A landscape with many peaks, sampled at points; each row gives a point and its height.
From any point a climber takes the steepest step (rise divided by distance) to one of its 2 nearest points. It stops when none of these is higher. Distance is the straight distance between rows; heights are no part of it.
(1054) h=460: [ 12  14  20  10   3   1 -13  -7 -18  -8 -11   4  -2  11   2  -4 -20  -4
   0 -17  15   5  -3  12]
(1574) h=160: [-16  -3 -13 -12 -26   9  16  -7  -6  23 -10   8  10  12  -7  13  12   8
   0   1   1   8  -2   0]
(93) h=631: [ -3  22  11 -14  -6   1  11  12  11 -11  -1 -14  -8  -3 -21  17 -16   3
 -15 -20  17 -15  -7  -1]
(1273) h=186: [ 17 -10  -2  -7  19   3 -31  -8  -4  12  -8   2  -3  -6  10  17  10   2
  16   6   3   9  -8   5]
(1997) h=304: [ -2  13   8  12 -11   5  12   4 -12  -9  -9   4  -1  18 -10 -25 -10  -8
  -5 -10   8   8  11  -6]
(345) h=348: [  3  11  22   5 -15  10  -2   1   5 -11  -7  -7   3   2 -21 -13  -6 -19
  -5   7  11   0  14   7]
(692) h=715: [  1 -16  -2  -4  -3   7   9  21 -12   3 -14   7  -2   0   7   6   8 -12
  10  -8  16  14   9   0]
(346) h=683: [ -1 -16   6 -11  -4   4   9  19  -1   2 -10   5   9   6  -2   4  10 -10
   5  -2   2  10  20   9]
(1976) h=461: [ -7   1   0 -19 -18 -11   9 -16   7  18   3  -1  22   5   0  16  11  -1
  -6   1 -13 -10   0  23]
(1576) h=436: [ -3   2  -1 -10 -10 -15  -7 -12  -3  12  -6   2  16   4  12  14  10 -12
   3   3 -10   2   5  26]
(1123) h=231: [ 11   0   0  -5   8  -4  23  26   4 -13  -6  10 -30 -11  -1  -7  -4  -4
 -17 -21  -3  -7  -1 -22]
(987) h=55: [-16  10  20   5  -1   7  -5  -9  10  -9   3  -1  10  11  -1  11  -9  -4
  -6   8  12  -6 -11  15]
(557) h=540: [ -4   6  16   8   3  -1  10   9  15 -12  20   2  -4  12 -11 -20 -17  13
 -10   0  -7  -9   6 -24]
(1056) h=96: [ -9  -8  -3   1  -1  22   0   3   7  -7  -3  -7   0   4 -10  -3   1 -12
  -5  18  14  14  -2  -9]
(1362) h=552: [ 15   7  -7  -5   5 -21  -6  -9  -9   2   2 -15   9 -17  -1 -11   6   2
  13  -9   1  -4   6   9]
(1099) h=721: [ 10   6  -3  -7  10 -13  12  -7 -16   2 -23   0   0  -1   4  -9   8   4
  -8 -15  -7   4  -2  13]
(680) h=90: [ -3  -1   5   1   0  14   3  10  14 -16   2  -9  -2  -1 -13  -3 -11 -11
  -9   7  22   7  -2 -17]
(134) h=648: [  5  -6   7   2  18   1  14  26  12  -7   4   7  -6   1  -1 -22   4  -1
   4  -1  -3   0  11 -14]
(1130) h=388: [  4  -4  12   3 -18   8 -12   2  -4  -5  10  -3  16   6  -9   4  -8 -16
   4   2  -7   3  19  20]
(1309) h=572: [-14   6   9   2  17  -1   9   5  24 -10  16   8  -1  11  -3 -19 -16   6
 -11   5   4   0  -8 -27]
(576) h=152: [ -2   3   4  -3  13  -8  -8   1  18  -3   7 -11  10  -8  -6 -10  17  -1
   9  21 -15  -6   9   5]
(855) h=682: [  2  -2  -7 -14  -3  -3  21   1 -11   9 -25   3  -9   3  -4   2  12   9
 -13 -11  -6   8  -4  -4]
(1294) h=553: [  8 -12 -14   1   9 -18  -4  15  -8   5  20   1  15  -6  22   6   1   1
  20 -11  -9  -3  18   2]
(1504) h=172: [ 22 -24  -8 -15 -10  15 -10  -7  -6  20   5   1   9  -8   9  31  -3  -2
   7   2 -10  10   0  10]
(1175) h=642: [ 10  -8   9 -10   9   1  -1   7   5 -16 -26  12 -13   3   3  13  -7  -3
 -26  -6  14   7   0   3]
(48) h=416: [  2  19  16  19  16   1 -16  -8   8 -16   5   8   6  12   8 -17 -23  -7
  -3   5  14  -3   6   5]
(478) h=542: [ -4  -8 -11  19   3   9  13  13  -5  -3  16  16 -20  -9   3 -26   5 -16
   6  -5   4   3  -8 -21]
(1397) h=369: [ 10   0  25   6 -17   9 -18  -9  -1 -14   3  -6   4  -1 -15   2 -14 -13
  -5   6  -4  -5  10  20]
(966) h=543: [ -1  13 -13   8   5 -15 -17 -19  -2  -3 -12  -9  -8 -14   7  -5   8   2
   7   2  25  -7 -13   5]
(517) h=409: [-14  -3  15  -7  -1  -1   2  -1  14  -4 -15  12   6  10   1  13  11   0
 -14  11   1  -6   1  20]
(828) h=103: [  2  -4   2   2   8  21 -16  -8   1  -6  -5  -7  -6  -1  -4   7 -12 -12
  -4  12  22  14 -18  -2]
(1918) h=229: [  6   2  -1  -7  22   0  24  21   4  -4 -11  10 -26 -12   7  -3   0  -8
 -11 -17   0  -1 -15 -12]
(890) h=108: [ 14  -6  12   2  13  16 -29  -8  -4  -5  -1  -7  -3  -2  -6   0  -5 -12
   6  10   5  12 -11  10]
(1097) h=228: [ 13 -14   2  11  -1  12  10  19  -1 -19   4   2 -14  -9  -4 -11 -12  -7
  -7  -7   3  -2  11 -17]
(1641) h=498: [-13   0  -2 -12   8   5  10  10  18  12  -4  -2 -11   5 -14  -5  11   9
  -2  16   9  12 -11 -28]
(34) h=635: [ 18   0   4   6  20 -10 -32   0  -4  -3  12  -4  -1 -11   5   0  -3   8
  26 -10  18  -4   1  -1]
(1966) h=252: [  5   7  10  -8   1 -14   9  15  13  -9  -4   0 -16   3 -19 -13  -1  14
 -17  -4  -1  -5   9 -26]
(1959) h=220: [ 16  -6   8   9  15   5  -2  16   9 -21   3   6  -9  -5   4  -8 -21  -3
  -9  -4  13  -2  13 -14]
(27) h=68: [  2   3 -23  11   6  12 -23 -20  -4   7   5  -8   4 -10   9  11  -2   7
  11  17   2   2 -11   7]
(158) h=509: [  4  -6  -5   2 -13   2   4   1 -23   5  10  -6  12   1   7   0  -8 -11
  12 -15  -3   7   5   8]
(133) h=531: [ -7  19   8  -1  -8 -13  16   2  -6   4   7 -12   5   3 -16 -15  -2  10
   9 -17   7  -4  -2 -12]
(261) h=685: [  4  -8   2  -1  -3  -7   1  -7  -1 -12  15 -13   8 -11   0  18  -5  24
  -7  -2 -12 -21   2   2]
(1291) h=522: [ -9   7  -1 -13 -11  -8   5 -12  13  14   9 -17  13 -13 -11  10  16  10
   9  12  -2  -9  -5  -5]
(489) h=181: [-13   3  -8   1 -29 -27 -10  -8   8   8  -4  -9   5  -4  10  -7  16 -14
  11  11 -21 -13  12   9]
(1945) h=193: [ -9  -5   4   4   7  -3 -16   3  -5   0  -9  15   9  17  19  21   5  -1
   3   3   2   5   5  18]
(877) h=604: [ -3 -16  -7  -3 -22  12  27   8  -9  23   7  17 -11  -8   0   8  11   3
   1  -7 -17   0  -8 -14]
(1498) h=144: [  7  -6   8  -6  21  10  -7   3  16  -4   6 -15   6 -14  -8   1   6  -2
   4  20  -4   1   0   7]
(407) h=50: [ -1  -2  14   9   6  26  18   4  -9   4  11   8 -11  -8   8  14 -18 -14
  -2 -14  -1  -2 -29   7]
(1761) h=161: [-10  -2   1   3  -2 -16 -11  -1  19  -6   5  -4   6  -4   6   1  18   5
   3  23 -19 -18  13   4]
(1095) h=350: [  2   8 -12  20  -5 -16 -26  -5   6 -16  -8   3  -8  -5   5 -23   6  -9
   2  11  13 -10  21   1]
(388) h=625: [  8 -16   2  -7  17   2  -7  10  10 -13 -14   8 -14  -5  11  19  -6   1
 -15   1  19   6  -4 -10]
(1796) h=624: [ -4  -1   8   6  23   5   4  17  16 -12   5   8   6  13   2 -20   0  -3
   0  11  -2   5  12  -4]
(1922) h=76: [ -7   3  11   2   2  -4 -11   1  22 -23  -7  12   1   3   5   5 -13 -10
 -17  11  28   2   8 -13]
(672) h=134: [  4 -16 -19  -5 -20   6   2  -8 -12  10   7  -2  15   7   4  12   1  -5
  -5   0 -27   7  13  13]
(1452) h=568: [ -5  13 -20   0  14  -6  -3 -17   6   4 -15  -5  -6  -9   6   2   9  12
  -2   8  22  -1 -18  -8]
(1580) h=619: [  1 -11   1 -28 -16  -4  13  -1  11  13 -11  -5   7 -11 -19  16  19   3
  -9   1  -3  -4   4   5]
(1209) h=222: [-25   4 -19  16  -3   0  -9   5  -1   0   5   3   7  19   3  -6  10   0
   8  13   4   8   7 -10]
(870) h=280: [-10   3  -1  10  -3 -10   5  12   2 -10  -5  21  -4  24   2 -23  -2   4
  -8   1  10   6  19 -22]
(1791) h=524: [ 11  -6 -19  -4   3 -23   0   0  -9   6  10  -3  14  -1  11  -7   8   5
   6  -9 -23  -1  18   5]
(169) h=478: [-12  -9   5  10 -10   9   6   9   3 -10  23   0  12  14  -4  -2  -6   9
  -1   2 -20  -8  14  -2]
(1384) h=394: [ -8   5  21  -4  -4  -8  -1   1  14 -10 -30  14  -5   9   4   2   8 -12
 -13   9  15  -4   5  15]
(1087) h=202: [-11  -8  -8   9   5  12  -8  11 -10   8   4   8  12  14  19  15  -3  -8
  14   0  -3  13   3  13]
(1248) h=400: [  2  17  23  15  10 -13 -21  -9  17 -16  -5  21   0   7  17  -3 -20  -5
 -10   9  18 -14  12  -1]
(1887) h=49: [-23   9  11   6   4   7  10  -3   9  -7   6   5  12  23   4   3  -4   6
  -9   7  -1  -2  -8   6]
(1343) h=61: [ -1  -3 -13   8  -2  -1 -18 -13  -8  -3   7  -9   6  -5   7  11   2   7
   4  10  -6  -5   1   9]
(457) h=559: [ -7   8  -1  -7  -8  -8   4  -9   9  -1  -9 -13  -2 -10 -11  10  12   9
  -7   8   7  -9  -8  -8]
(946) h=126: [ 10 -20 -13   3  -3  16   9  -2 -15   2  10  -2   2  -3   5  -4  -3  -2
  -2   1 -33   6   4   6]
(1280) h=518: [  2   9  -7  10  -5 -10 -15 -12  -9 -14 -17  -2  -7  -3   5  -2  -1  -3
  -5   0  25  -1  -3   0]
(762) h=483: [  8  -6  -3   2 -19   6 -13 -16 -26   5  15 -13  13   1   3  13 -16  -7
   9 -13  -4   5  -2  14]
(837) h=481: [  9  10   5  13  17   1 -18  -9  -6 -15  -8  13  -7  10  10 -13 -26  -9
  -7 -14  26  10  -9   1]
(1604) h=597: [ -8  16  13  -2 -10 -21  10  -2  -4  -1 -14   9  12  12   1  -6   9   1
  -2  -9   0  -7  15  12]
(1824) h=657: [  6 -20 -31   3 -11   7   1   0 -17   2 -10  -1  -6  -9   7   5  10   8
   1   1   1   7   8 -12]
(1693) h=53: [ -1   0  -2  11  12  34  19  -7  -3   6   2  11 -10  -1  13   4 -16  -9
  -6   1  -3   8 -31   2]
(1001) h=603: [  6   3   7  11  20 -11 -27   5   2  -9  10   4   7   1  13   2  -4   6
  17   2   8  -7  10   6]
(528) h=534: [  5  -2 -21   0  -4   4   0  -8 -21  21   5  -3  15   4  16   4  -3 -13
  13  -8 -10  16   0  15]
(1200) h=274: [-11  10  12  -3  -5  12  20  -6  -2  -6 -14   3  -4  21 -15  -8  -8  -4
 -24  -7  -1   7 -14   7]
(1954) h=109: [  3  17   6 -10   0  -3  -3 -29  -1  18 -11 -13   6 -12   3   5   6  -9
   6   9  -6  -1 -20  25]
(1924) h=563: [ -3 -11  -9  12   0  14  15  11 -11   1  12   4  -8 -12   7  -5   2 -10
  11  -6   0   0  -8 -12]
(1096) h=179: [ 16 -11 -11  -9   3  12 -19  -9  -9  21  -6   0   5  -7  11  23   3  -3
  18   5   1  17  -4   7]
(1126) h=89: [ -1  -7 -16   2  -2  27   2 -10   0   6  -6  -3  -1   4  -5  -4   4  -1
  -4  20  -9  15  -4  -3]
(1811) h=133: [ 12  -9  12 -17   4  13  -1   7   0  13   4 -13   0 -17  -8  22  -7  -5
  11 -11   9   7 -11   5]
(723) h=317: [ -9  10  12  -1 -16   5   9  -2   9 -14   4  -7  -9  12 -27  -9 -14   4
 -23   0   1  -1  -7 -17]
(999) h=439: [  7  10  12   1   1   1   5  -4 -24   0 -13   1   8  10   3  -9 -11 -11
   2 -20   3  11   0  23]
(1204) h=444: [-22  -8  -2   5 -24   3   1   5   0  -4   9   7  16  20  -6  13   3   6
  -6   2  -7  -8  16   8]
(1083) h=207: [ 10  -3  10 -13  16 -18   0   7  10  -3  -7  -5   7 -13   3   8  14   7
   5   3  -1  -8  11   7]
(1579) h=69: [ -9   0   6   3   1   0 -16   0   9 -11  -5   2   1   1   6  16   0  -2
   1  12  31   1  -3  -5]
(1106) h=463: [  4  -1 -16  -8  -6   9  13  -7   1  27  21 -13   4 -10  -8  -5   3  16
  18   6 -19   3 -11 -18]
(1426) h=139: [ 10 -14  19 -10  16  17  -8   9  12  -1   7  -9   2 -10  -8  16  -4  -3
   5   9   3   3  -5   8]
(682) h=235: [ -4  10   1   5   5 -18  -4   8   4  -8  -6   1   5   0   3  -8  11   5
   8   2  17  -6  18  -6]
(1121) h=158: [  9 -15  23  -8  -7   6 -28  -5   1  -1  -6  10   1   8  -5  24   2  -5
   1  -1   1   0  -2  17]
(316) h=86: [ 10   4 -10   9  21 -21 -35 -12  -6   4   6   3   4  -2  18   1   4   3
  15  -4 -11  -4   4  24]
(1892) h=609: [  2  -9 -11  -4   9   8  -1   0   2  -1 -17   2 -11  -8  12  24   0   8
 -10   4  22   5 -12 -11]
(1047) h=267: [  3   3  -1 -14  -4 -12  14  12  -2   2  -7  -4 -28   1 -17  -8   1  16
 -16  -9  -7   2  -7 -24]
(330) h=113: [ 21 -17  13  -1  13  16 -23   2 -10  -2   3  -1  -2   0   0  -1  -7 -12
  11  -1  -8  14  -1  11]
(465) h=646: [ -5   6  16  -7  -4  -4  13  13  -1   1 -14   9  13  13  -3  -6   6  -8
   3  -8   7   6  18  11]
(742) h=296: [ -4  17  15  -1 -14   1  18   9   2  -5   4  -1 -16  15 -24 -19 -21   4
 -18 -15   0   2  -5 -22]
(498) h=47: [  3  -6  11   2   3  24   3  -5 -10   4   3   3 -10   0   8  28 -23   4
  -4 -16   5   0 -30   8]
(1845) h=197: [-10   5  -2  -6 -33 -23  -3  -7  -1   6  -5  -5   8   3  -5  -7  19 -11
   5   5 -10  -5  16   3]
(242) h=65: [ -9  -5 -19  13  10   0  -9  -3  -5 -13 -10  14  -1  16  19  -6   0   0
 -11   6  10   8   3  -1]
(801) h=256: [  7  -3 -10  -7  -1   3  16   9  -3   9   5  -9 -28 -14 -15  -8   1  12
  -6  -8 -14  -1 -16 -26]
(170) h=451: [ -7  12   0   8  17   9  -1  -8  -4   3  10 -12   8  -1   5   1  -8   3
  12   1  11   1 -18   5]
(1159) h=539: [-17 -13   1  -1  -4  12  18  21   5  13  13   8  -6   5  -4  -5  11   1
  11   7  -4   6  -1 -22]
(450) h=98: [ 11   5 -12   0  20  -1 -15 -20 -12  11 -12   0   4  -3  12  -4   6   0
   4   6 -13   9  -7  28]
(1431) h=219: [  0   8   3  -7  -2 -28  -3   4   6   1  -9  -3  11  -8   3  -7  22  -4
  13   5   3  -8  18   5]
(1911) h=234: [ -2   5   1   6  16   7  26  15   2   3   5  20 -25 -16   4  -3   8 -18
  -7 -10   0  -2 -23 -19]
(503) h=151: [ -2 -10 -13  -9 -22  17   7 -12  -8  16 -11   2  10  -1  -1  24   3   4
  -5   1   0   6  -2  10]
(1808) h=92: [ 11   4  -8   1  27 -16 -11 -10 -13   6  -1   2   6  -4  18  -5   2   8
  11 -11  -6  -1  -3  22]
(764) h=349: [ -5   4  -3   7 -16 -17 -24  -5   1  -5   2 -12   5 -15   6   4  10  -9
  20  11  11 -13   8   3]
(1018) h=479: [ -9   2  -9  -2  16   1   3  -2  13   4  -2  -2  -4   4  -4 -11  12  10
  -1  17   3   5  -9 -17]
(754) h=577: [  9  -6   3   4  15 -11 -20  10  -4   2  20   1  15   0  17   9  -7   2
  23  -9  -7  -2  13  10]
(217) h=177: [-17   3 -11  -6 -26  -8   3  -6 -10  10  -8   0  14  12  -3   6  16  -4
   5   0   2   6  10   4]
(422) h=661: [ 17  -2  13 -12  14   0  11  13  -2 -11 -27   3 -14  -2  -2   1  -3  -4
 -18 -14  -1   6   5   9]
(123) h=411: [ -3  -3   1  -9   9  -4  19   1  -1  12   8  -1   7   4   3  -3   6  16
   2  -5 -24  -2  -3   0]
(537) h=519: [-17  -2   5  -3   4   7  13  16  11  15  14   4 -14   9 -10 -13   0   6
   6  11   5  11 -15 -29]
(302) h=104: [  9   7  -2  -7   5   1 -18 -27  -3  17 -18   0   1  -9  12   9   8  -7
   6  15 -12   4 -15  27]
(452) h=551: [-16  26  14  -1 -15 -20  14 -13  -4   1 -10  -2   8  10  -3  -5   5   7
  -2 -10   5 -12  -5   9]
(1713) h=489: [  0   6  -8  -7   7   7  10  -5   9  13  13 -22   6 -19 -10   7   3  17
  12   5  -1  -6 -14 -14]
(1462) h=249: [  8   0  -7   3  -3   2  21  12 -12   4   8   2 -30 -23  -9 -11   4  -6
  -4 -18 -11  -4 -15 -23]
(620) h=43: [  5  -7  14 -12  -1  19  10   4  -6   4  -7   3  -6   0  -8  23 -18  -2
 -12 -21   3  -1 -18  19]
(356) h=688: [ -3   4   3  -6  10  -2  16  10  10  -9   8 -10  -8 -10  -3  15  -9  18
 -10 -11   3 -16 -12 -13]
(1513) h=60: [ -1   1 -18   8  22  11  -3 -14  -5   0 -14  10  -6   7  17  -5  -6   2
  -9   5  11  13 -17   5]
(1858) h=287: [ -8  18  14   2   2   1  14  -1  -2  -6 -15   6  -2  23  -9 -27  -4  -6
 -14  -3   3  11  -2   0]
(74) h=596: [-15  -5 -27  13   3  -3  -1   5  -5  21  25   9 -10   6   7 -16   6  21
  19   3 -12  -1  -4 -20]
(384) h=677: [ -2 -12   9  -4 -20   8  20  12   0  -5  11  -2  -1   2 -19   2  -6   8
  -9 -14  -8 -10   7  -7]
(1247) h=117: [ 15 -23  -2   5   6  27 -12   1 -14   1   4   0  -6  -6   7  11  -9  -6
   4   5 -10  10  -5   6]
(135) h=599: [-13   1   4  13  18  10  10  12  14 -12  16  12   2  15   7 -24 -15  -8
   0   4   8   4   0 -16]
(1658) h=686: [  7 -16 -19  -1  -5  12   7   5 -21   5 -19   2  -7  -4   6  -1   9 -10
   3  -2   5  17   5  -1]
(1888) h=433: [ -1  11  12  14  10   9  -4  -2  -5 -10   9  -6  11  10   1 -13 -14  -6
   5   0   1   2  -1  12]
(1930) h=430: [-19  -9   7  -6 -16   0  -2   3   7   5  -2  14  22  16  -3  18   7  -4
  -7   3  -7  -8  10  27]
(1019) h=558: [  8  -2 -27  -4  -6  10  17  -7 -12  30   0  10  10  -4  23   8   2  -1
  15  -5 -18  12  -4   4]
(635) h=125: [  9  -1   2 -20 -10   7   8  -9  -6  23  11 -16  17  -9  -3  17  -7 -11
  14 -11  10   8 -11  12]
(1395) h=327: [ -2   3 -20  12   0 -17 -18  -4   5 -10  -3   5 -10   5  -6 -34  18   3
   0  10   1   0  18  -7]
(1075) h=210: [-18   0 -11  10  -2   7  -9  10  -1   3   6  -2  16  11   6   9   5  -8
  14  10   3   9   9   3]
(1136) h=477: [  2  10 -10   2  -7 -23  -1 -12 -17   3  -2  -4  -4   5 -11 -30  10  13
   1  -8 -13  -1   5  -2]
(636) h=54: [-18   6  -4  11  -3  -1  -3 -13   3  -5  10  -4  11   9   7   9   2  14
  -3  12  -8 -12  -4   3]
(194) h=56: [  2  -5 -10   2  17  26   7  -9   2  -2  -9   9 -14  -1  13   3 -19  -8
 -17   3   6  14 -25  -6]
(29) h=689: [ 15   9   2  -5  17 -14   4   0  -3 -10 -21  -4  -8  -7  -3 -10   5   4
 -10 -10   4   1   1   4]
(1843) h=679: [  5  -8  -7  -1  13  -8   7  19   1   3   8   0  -4  -4  -5 -26  12   6
  14  -3  -8   2  13 -13]
(1205) h=582: [  4  -8 -11   2  -2  12  25   3 -11  20   8  10  -3 -15  12   3   6  -5
  12  -8 -15   1 -11  -5]
(185) h=521: [  6   4 -18  -4   8 -15  -1  -9  -8   8   2  -9   6  -6  -2 -19  13   7
   9  -2 -11   2   5   4]
(628) h=75: [-10   7 -27  17  -5  17  -8 -22  -6   3  10  -9   4   3   0  -6  -3   9
   2  15  -4   1 -13  -5]
(1348) h=70: [ -4  -9  -4   7   1   2 -15  -8   9 -22 -11   9  -3   6   7  -2  -3  -9
 -19  18  11   9   5  -4]
(1024) h=506: [ -6   2  12  10  -1  -1  13  15   3  -7  18   7   5  14  -2 -14  -7  13
   2  -4 -13 -11  15 -11]
(1783) h=259: [-11  19   2  20  -2 -12  -2   7   2  -7   2  14   8  22   3 -21  -2   4
   1   2   4  -8  28  -8]
(1434) h=467: [ -4  16 -12   4  17  13  11 -11   2  10   7 -16  -1  -9  -2  -3  -7  13
   6  -1   8  -1 -28  -9]
(886) h=221: [  5   4   3   4  19 -12   2  14  13 -15  -4   7  -2  -2   8  -4  -4   8
  -3  -3  23  -6  13 -16]
(301) h=586: [ -5  26  11  -6 -11 -10  16   5   1  -6  -1 -14  -1  -1 -19   3  -9  10
  -6 -23  11 -15  -3  -8]
(448) h=324: [  9  10  11   8 -13   3   6   8  -9  -8  -8  -3   2   2 -12 -14 -10  -9
   0 -11  14   1  25  -4]
(666) h=338: [ -1   8   5   8 -15   0  -3 -17   5 -21  -2 -10  -7   3 -17 -16  -6  -1
 -23  11  -8  -7  -2  -5]
(150) h=566: [-13  -9 -19   9   3  10   5  13   1  20  20   7  -3   6   4 -11   9   7
  20  11 -17   6  -2 -18]
(1129) h=281: [ -6   9  11  -6 -11  -2  22  21  -2   1   3   4 -27   6 -17 -14 -10   1
 -10 -20  -1   2 -10 -24]
(1497) h=593: [ 22   8   5   2   5 -19 -15  -2 -13  -2   5 -12   3 -18   0  -1 -10   5
  17 -19  15  -7   5   2]
(510) h=455: [-14   0  -8  -1   4  -8  -6  -1  13   8   9  -3  -1   5  -7  -6  19  21
   5  25  -8  -2   1 -17]
(1346) h=238: [ 12  -2   9  -4  -3   0  20  25   5 -13  -4   3 -18  -6 -12  -5  -7   3
 -15 -17  -3  -8  14 -18]
(225) h=652: [  6  -5  -2 -25  -5  -8  18  10  -1   8 -21  -6  -3 -11 -13  13  14   4
  -8 -15   4   4   3  -1]
(1585) h=590: [  7  -5   2 -17  -7   3   1  -7   9   3  -7 -17   1 -21 -15  23   8   4
  -7   5   0  -6  -5   6]
(707) h=143: [  8 -17 -16 -14 -22   5  14 -10 -16  13 -10   2   6  -1   0  15   6   4
 -11  -8 -15   5   6   8]
(1214) h=121: [  9 -18  -2   7  -1  24  -5  -7 -12 -10   5  -8  -1  -1  -1   3 -12  -3
  -9   7 -15   5  -1  11]
(827) h=441: [  6   1 -17 -12   1   5   8  -9   3  25  11 -12  17  -7   1   1   8   2
  16   8 -15   8  -2   0]
(818) h=520: [ -7 -10   4  10  -6   8  15  22  -6   4  13  13 -18   6  -7 -29   5 -11
   7   0  -5  10  -1 -22]
(1478) h=384: [  7   5  21   9   0 -14 -31  -2  12 -14 -11  14  -8   1  13   6  -3  -6
   3  10  17 -12  10   1]
(878) h=591: [ -6   6 -16  -6   7   6  11  -6   8   5 -13  -1  -7  -6   6  18   1  17
  -9   3  17   0 -19 -17]
(1749) h=116: [  5  13   3 -18 -10  -9   5 -23  -2  19   2 -19  17  -9  -4   4   5 -13
   8   0  -2   3 -10  19]
(791) h=64: [  4   2   2   4   0 -16 -10  -1  -1  -5   2   3  15   7   7  -4   4  -7
  -3   4 -31  -4  24  23]
(107) h=79: [ 18   2   5   0   5 -28 -41 -12  -2   4   1   1   0  -8  15  -1   8 -10
  19  -2 -11  -8   6  19]
(1848) h=660: [  0   5   3 -17   4   6   8  14  13  -8   0 -15 -12 -13 -15  25  -9   5
 -13 -11  14 -10 -10  -8]
(963) h=649: [  7 -11  11 -18 -16   7  13   6   6  -1   8 -10   9  -9 -28  12  -8   3
 -13 -13  -6 -11   4  11]
(1724) h=368: [  2   4   7  14  -8 -16 -33  -1   7 -11  -7   4  -5  -5  13  -2   4 -10
  12  14   7 -14  16   8]
(1292) h=684: [ 11 -14   1 -12  -7   5  14  -4   0   0  13 -17   3 -15 -13  15  -6  16
 -11  -7 -22 -12  -2   1]
(224) h=425: [  4  -7  -2 -12   6   7  12  -2   1  11   2  -6  11  -5   2   8   5   4
   4   3 -14   3  -1   8]
(788) h=71: [ 11   2   2   5   0 -19 -25  -6   3  -5   4  -4   8  -8   7  -7   5 -12
   8   9 -23  -7  16  22]
(1158) h=716: [  2 -10   7   0   8   2   9   5   3  -7  15  -5   2 -10   8  24 -11  21
  -4  -8  -3 -18  -6  -2]
(579) h=412: [ -6   2   7  -3 -23 -10 -16  -2   4   9   8  -2  20   7   2  11   2 -26
  10   4  -6   1  13  26]
(863) h=634: [ -7 -16   9   2 -25   4  27  15 -10   4  18  17 -12  -3  -8   3   1   3
  -7 -19 -18 -12  -2 -12]
(230) h=499: [-12  12  14 -15 -27 -20  14 -12   7  10   3  -5  17   3 -11   4   9   1
  -2  -9  -3 -16  -1  15]
(1491) h=643: [ -4  -7 -14   6  14 -12   4  12  -2  10  12  10 -16   6   1 -30  11  17
  11  -4  -6   2   3 -15]
(765) h=170: [-11  -3   1  -5 -16 -17  -7 -10  17   6   1  -8   6 -10  11  11  15  -3
   7  20 -21 -22   3  14]
(552) h=303: [ -4  -3  -9   2  -3 -12  -4   5  -2  -4  -6   5 -14  12 -11 -27  12  10
  -5   8   4   9  11 -22]
(1026) h=354: [  4   6   9  10 -12   0 -11 -15  -1 -19  -1  -9   1  -2  -5  -7  -5  -5
 -10  11 -10  -9   4  15]
(715) h=82: [ -2  -1 -32  12   2  24   2 -10  -1  12   6   2  -3  -1   5  -7   0  11
   9  13  -7   8 -11 -12]
(1946) h=198: [  8  -5   2  -2  21 -12 -19  -2  11 -10 -10   1  -5 -12  10   8  13   6
  -1  16   7  -6   3   5]
(28) h=490: [ -2   4   0   0 -10  -5  12   3 -14   3  10 -10  11   0  -3  -8  -4   0
  14 -17   3   0   5  -3]
(101) h=239: [-17  11 -15  18  -2 -15  -8   9   0  -3  10   6   8  19   3 -18   6   8
  14   0  -1  -2  18 -11]
(1750) h=192: [ 10  -7  -3   1  19  -6 -35 -10   4   0  -7   4  -5  -8  14  12  13   3
   8  17  -1  -2  -4  11]
(125) h=434: [ -6   7   4  -1  -3 -10  12  -7 -10   4   3   0  -2  15  -7 -15   1  19
  -5  -6 -19  -1  -6  -3]
(139) h=497: [  0  11   3  11   3  -8 -25 -18   0 -17 -15   9  -7   3  10  -6 -13 -13
  -9   2  30   4 -10   1]
(1744) h=166: [ 10 -26   8 -13   1  20 -15  -2  -1  11   0  10   6   3   2  30  -1  -1
   0   4 -11   7  -1  20]
(149) h=240: [ -3   5   1   8  -4  10  24  17  -6  -4   8  12 -27 -14  -6  -4   0 -23
  -8 -16   4   0 -18 -23]
(1046) h=62: [ -7   9  20   2  -4   2 -16  -8  11 -14   0  -2  -3   2  -4  23 -17  -2
  -9   0  29  -7 -18   1]
(329) h=83: [ -8  10   3  -3  -7   1  -4  -4  19 -23  -5  -3  -4  -2 -11   3 -19 -12
 -24   3  25   2  -4 -19]

Two climbers start at each pair of points below. Name the first point that both come to, or write none.
(107), (579) => none
(517), (1200) => none
(1744), (1576) => none
(1054), (828) => none

For each start below, name the point where the climber stops.
(742) => (692)
(788) => (1845)
(890) => (1845)
(1858) => (692)
(1811) => (1845)

Call two points neighbours if one is among the 2 nearest of the other. Go from one point of each pair to the other, from neighbour to neighbour, staying as high as possible. Name the lowest point that can't be avoided.
(1843), (1158) => (818)
(1099), (34) => (123)
(692), (682) => (1959)
(384), (1158) => (963)
